A landscape with many valleys, sampled at points; each row gives a point and its height.
A ball rolls from a point to the lowest of its 3 nearest points, and stops where none of them is lower. Distance is the straight distance between rows; heights are no part of it.
nomu: [ 28 -12  13 -14 -31 -31 -15 -22   5  22   4  41 -38  -4   2   0   4 -30
 -53 -36  41  41]  height 127
dar: [ 22  22  -7  34  -8   1 -19 -25   8  -4  -2   1 -18  14 -28  25 -12  -4
   1  22  45 -12]  height 561
gof: [ -7 -14 -10 -18 -20   8  11  -5   6   1  -2   3  31 -20  25 -35   7  -7
 -12 -20 -40  10]  height 306
sulil: [-11  -5  28   1  -4  37 -15 -12  -5  -8  -8  12   2  13 -37  42 -25   9
  22  65  44 -42]  height 380
Nus: [ -6  -8   1  -6  28   1  -6  -5  -7  -2   2   2  27  21  37 -25   3  17
  25 -21 -24 -10]  height 50
zupit: [ 29   9  -5  17 -28 -21  -1 -13   4  20  13   8  -4   7 -27  -9 -13 -10
 -15  -5  28  15]  height 459
nifo: [ 23   2 -15   3  11  -4  -4 -24  26   2  31  32  -4  50  -2 -17   8  14
  35  30  20  12]  height 348
Zisi: [ 34  30  40 -27  -9  24 -26 -16   3  -4 -49 -25 -16 -24  -2  26 -25   9
 -38  37  21 -11]  height 228
Varu: [ 26   4  27 -62  -1  21  -7  -7  -9  -3 -46 -42 -29 -56  -1   3 -43  -3
 -32  39   6  -5]  height 194
fek: [-40   9 -14  -6  30   4  17  11  -9  -3 -12  -8  30  -8  31 -24  19  10
   9 -27 -44 -12]  height 403
punil: [  0  32  24   3   2  17 -19 -20   0 -16 -34   0 -18  -5 -27  51 -39   6
  11  47  49 -43]  height 295
zuv: [-11  -6 -11 -12  19   6   7   2  10   1  -7  -7  25  14  17 -27  11  11
  53 -18 -31  -3]  height 357
pobul: [  0 -41   4  -4 -10  13 -13   1 -28   3  10  28 -11 -23  30 -36   2  10
 -41 -23 -44  33]  height 252
ruze: [-11  -6   1   5  25  -4 -16 -28 -26  -8  -3  10  33   1  44 -34   3  13
 -18 -28 -32   0]  height 302
Gul: [-21   3  -4   5  39   1   0   6 -15 -12 -12  -2  21  -6  26 -11  35  14
 -28 -32 -52   0]  height 398
zum: [-14 -23 -24  -5  25   1  16   0  -4   6   1   0  29  53  31 -11  10  15
  67 -11 -16 -23]  height 476
rosez: [ 35  11  10   9 -28  -8 -28 -31  12   9  -8  20 -26  -7 -22  16  -2  -5
 -41 -21  56  19]  height 419
fezod: [ 31  20  22   6 -25  -2 -28 -24 -13  -7 -25 -19 -37 -14 -26  26  -8 -10
 -43  -6  47  17]  height 562
bom: [-34 -14  -5 -27   2  22  20  25 -13 -17  -6  -3  16 -22  11 -44  36  -3
 -37 -31 -56  25]  height 262
puba: [ -5  15 -24 -10  -6   2  16  33  22   1   5 -24  33   0  -2 -34  13  -3
  20 -25 -23   8]  height 576
fen: [ 33   5  14 -13 -30   9 -29 -40   5 -13 -28   9 -54 -30  -4  35  19  -7
 -77   2  51  33]  height 602
sav: [-20   1 -11  -1  30   2  -4 -15 -26 -13  -6  11  19   9  50 -25   4  22
  -2 -37 -34 -11]  height 305
bibu: [ 44   7  28 -23 -20  17 -19 -24  -5  -6 -28 -24 -54 -44 -11  22 -10  -8
 -55  12  33  16]  height 588
pog: [ -5 -17 -12 -16   1   2   6   4  -4  10  -9  -6  43  -8  24 -46  -1  -5
   3 -35 -30  22]  height 342
bim: [ 31   5  22   0 -21   4 -30 -27  -3 -17 -22  -1 -43  -7  -6  53 -10 -16
 -50  -4  46  17]  height 616
nelam: [ 17   7  10  35  -4  14 -11 -10  -3  -4  15  -8 -16  24 -29  31 -19   5
  26  57  29 -22]  height 445
lilop: [-24   8 -27  -8   5  22  31  36  15   0 -13 -13  40 -17   8 -28  35   5
  34 -30 -50  -5]  height 733
giret: [-45 -30 -15  -7   8  -3  18  21 -35 -20  18 -10  -9 -28  43  -9  45  17
 -58 -38 -69  30]  height 428
boke: [-58   6 -11  15  57  10  20  13 -16 -18  -9   1  15  23  32   5  19  17
  20 -27 -40 -24]  height 187
vovun: [  0  -9 -15 -15 -19  -7  32  43  26  18  15 -21  27 -14  -4 -29  -8 -18
   2 -12 -14  15]  height 358
fon: [ 12  17  11  17 -22 -26  19  22   7  11   4 -36   2   7 -30  17 -12 -35
   0   5  17   1]  height 343
Babuv: [ 16 -11  -3 -19 -13 -29  14  21  14  17   5 -10   1  -4 -12 -14 -10 -32
 -17 -14   8  25]  height 190
fiv: [ -8 -21  -4 -48 -27  -1  33  82  28  36   1 -17  -9 -36 -17  -9  -1 -31
  -3 -26 -15  24]  height 460
losu: [ 10 -18  -2   3  -1   0  -3 -27  14   4  19   0  12  55  11   5  14  20
  65  24  13  -1]  height 196
muf: [-26  15 -13  -3  20  -3  40  36  25   2 -12 -21  28  23   5 -27  25   0
  54  -6 -23 -18]  height 537
tana: [-49  37   3  16  52   5  55  47 -18 -44 -19  -5  28 -10  19  -6  39  28
   7 -29 -50  -7]  height 407
Butip: [ 14  10 -12  14  -9 -18 -11  -7   2   9  17  -7 -10  12 -22  13 -22 -12
  13  20  19   1]  height 392
vasa: [ 27   8 -12  31 -14 -13 -17 -30  15   0  23  28 -16  38 -16   1   6   1
  15  20  33  -8]  height 507
vit: [ 24  22  11  25 -26   3 -29 -39   0 -19 -22  16 -38  -9 -23  42 -20  -6
 -27  15  68 -11]  height 716
Nasag: [ 16  24 -21  19 -33  -6 -35 -36  20   0   1  36 -38  11 -24  22  -7  -4
 -25   1  56  12]  height 712
Lazez: [ 36  -2 -13   5 -16 -11 -24 -30  17  22  14  43  -3   4  -1 -12 -10  13
  -5 -11  21  29]  height 601
Tiras: [-36   2  -8  31  27  -8 -12  -5 -36 -22   4   0   5  12  36  18  20  21
 -32 -43 -36   1]  height 467
sabup: [  2  29  30 -24   7  15 -16  -3 -11  -1 -44 -21  -9 -17 -19  38 -50   4
  20  48  38 -48]  height 203
vome: [-44  -6 -21  28  55 -22   6   9 -30 -28  23   6   9  -1  33  24  10  21
 -11 -32 -43 -13]  height 347
nuz: [ 20 -24   2  33 -12   4 -13 -26  12   7  16   0  -3  36 -35  11  17  10
  39  53  27  -2]  height 603
Zubif: [-26 -14   3 -38   0  33  48  64  16  -6 -16  14  14 -48  -7 -55  44  14
 -23 -10 -57  18]  height 255
femon: [ -3 -18  -3 -18  -3   3  -6 -14   2  10  -1  19  34 -19  18 -46  -3   6
 -17 -24 -13  16]  height 275
ninif: [ -1  -1 -17  -5   4  -5  -5 -20   6  -5  14  21  15  37  17 -18  -4  16
  52  11  -2 -11]  height 316
Vul: [-31 -29  -5 -43 -21  27  31  45   1   8   4  16   0 -40   9 -42  11 -12
 -36 -22 -60  17]  height 249
Lozo: [-34 -13   3 -15  21  10  13  25  -8  -6  -3  -3  24 -32  26 -39  34  -4
 -16 -31 -47   8]  height 298
mivas: [ -1  24 -24   8 -12  -6  28  45  18  -1   0 -31  35   7  -5  -8   3 -12
  36  -2 -13  15]  height 655
zal: [ 10   4   3  34  -6  -8 -19 -41  11   7  29  21 -21  36 -29  19   9  20
  26  48  46  -3]  height 579
Kovon: [ 23  -2  -2 -18 -23 -18 -10   0   8  23  17  12   8 -12 -19 -30  -9 -21
  -7 -21  10  25]  height 269
Sezad: [ 48   0   9  -4 -25 -22 -14 -18   0  19   4  12 -39 -21  -9  22  14 -13
 -50  -2  55  24]  height 185
ripiv: [ 12  39  -1   4  -1 -20  -7  18   2   9 -25 -54  -4 -28 -32  49 -33 -21
   3  40  13 -26]  height 266
vorit: [-47 -15 -17  26  47  -8 -11 -18 -37 -22  22  33  11  30  34  25   1  25
   6  -9 -18 -32]  height 483
Sutaz: [ 20   4 -20  19  -8 -21   5  -2  28   7  16 -21  12  27  -1 -16   1   0
  44  19 -14  -3]  height 489
lur: [-21 -39   6 -31 -16  16   7  10 -12  13  16  27   4 -39  17 -45 -13 -25
 -31 -28 -36  15]  height 245
bov: [ 15 -20  25 -22 -16 -21  22  43   9   0  -5 -52 -43 -31 -16   9   1 -47
 -24  -2  -2  23]  height 253
pef: [ 25  16  -4  21 -12 -26  10  14  12  13  19 -21  -6   9 -26  14 -27 -25
   6  12   4   0]  height 118
zav: [ 40   2  29 -21 -25 -32   9   5 -11   1  -6 -34 -30 -13 -17  12 -14 -21
 -51  -6  17  28]  height 236
guvuf: [ -2 -34   5 -33 -24   0   9  27  16  19  10   4  17 -28 -17 -49  -2 -31
 -15 -37 -29  24]  height 239
togid: [-14 -24 -10   1  27  -1   5 -17 -38 -13   3   1  12  -4  39 -15  15  22
 -40 -31 -54  31]  height 377
Futep: [ 25  21  11   5  -6 -16   9  16  -8  -3 -21 -38 -15 -16 -30  22 -20 -28
 -18  16  21  -7]  height 121
Misek: [-12  -9 -17  -1   3  -3  23  17  25  -6  17 -18  21  35  -1  -2  23  11
  72  21  -6 -17]  height 550
ner: [-19   4  13  36 -14   6  -2  16   0  -4  14 -27 -11  14 -36  36 -24 -10
  44  83  10 -39]  height 469
por: [-26 -10  -4   9  34 -14 -10 -32 -33  -9  12  27  -2  24  39  -1  -4  27
  18 -20 -12 -15]  height 456
bapa: [  4   8   0  37 -25  33 -34 -32  11  -9   4  31 -20  23 -31  43  14   1
   9  53  64 -36]  height 450
Tupe: [  6 -12  -8  -5  18   2  -5 -34  12   0  15  27  18  34  47 -16 -15  12
  25  -5  -1  11]  height 400
gomas: [-65   0 -17  13  37   4  29  26 -12 -22   7  17  25   5  18  23  23   6
  28 -14 -53 -33]  height 35
fave: [-66   4 -24  46  54  -4  16  35 -25 -21  33  19   5  25   7  43  22  15
  14 -18 -48 -29]  height 178
tekuf: [ 18  13 -17   1  14  -8 -11 -17  13  12   0  30  24   2  35 -40  -8  18
  16 -11   1   9]  height 530
fas: [-23  29  -9 -22  22  18  40  37  20   3 -10 -11  37 -10  14 -36  36   9
  43 -26 -31 -12]  height 673
fego: [ -1 -27  11  -1  13   0  -4 -38   4  12  17  11  10  45  26  -9  14  35
  49  24  33   4]  height 73
Tage: [ 13  30  33 -11  -5   1 -21 -15  -9  -7 -29 -10 -22  -7 -30  27 -31   1
  -4  42  35 -42]  height 293
Vup: [  7  10   2  42 -11  12 -33 -23  -5  -8  -2  13 -26  10 -32  43 -18   8
   7  36  40 -17]  height 499
runa: [ 29 -16  11 -20 -26 -20   1  27  -7  27  20   6 -36 -11 -28   1 -14 -38
 -31 -22  23  27]  height 221
fula: [ -1 -19  13  41  -4  41 -19 -32   4  -7  13   5 -10  27 -38  47 -17   6
  30  60  43 -38]  height 415
Povu: [ 17  11  -4  23   1  -6  12  14   4  15  25 -17  -6  15 -20   6 -17  -8
  46  33  -2   0]  height 399
noz: [ 19  36  39 -20  -3   7 -18  -1   1   5 -43 -32 -17 -34  -8  49 -36  13
  -7  31  31 -34]  height 260
gifel: [  9 -45   7 -26 -15   0   0   9   0  33  13  26   7 -24   0 -39 -11 -11
 -25 -36   2  31]  height 246

Where does a ball stop that starts at each point below?
Vup: sabup
bibu: nomu
lilop: guvuf
giret: guvuf
bapa: sabup
bim: nomu
nuz: sabup
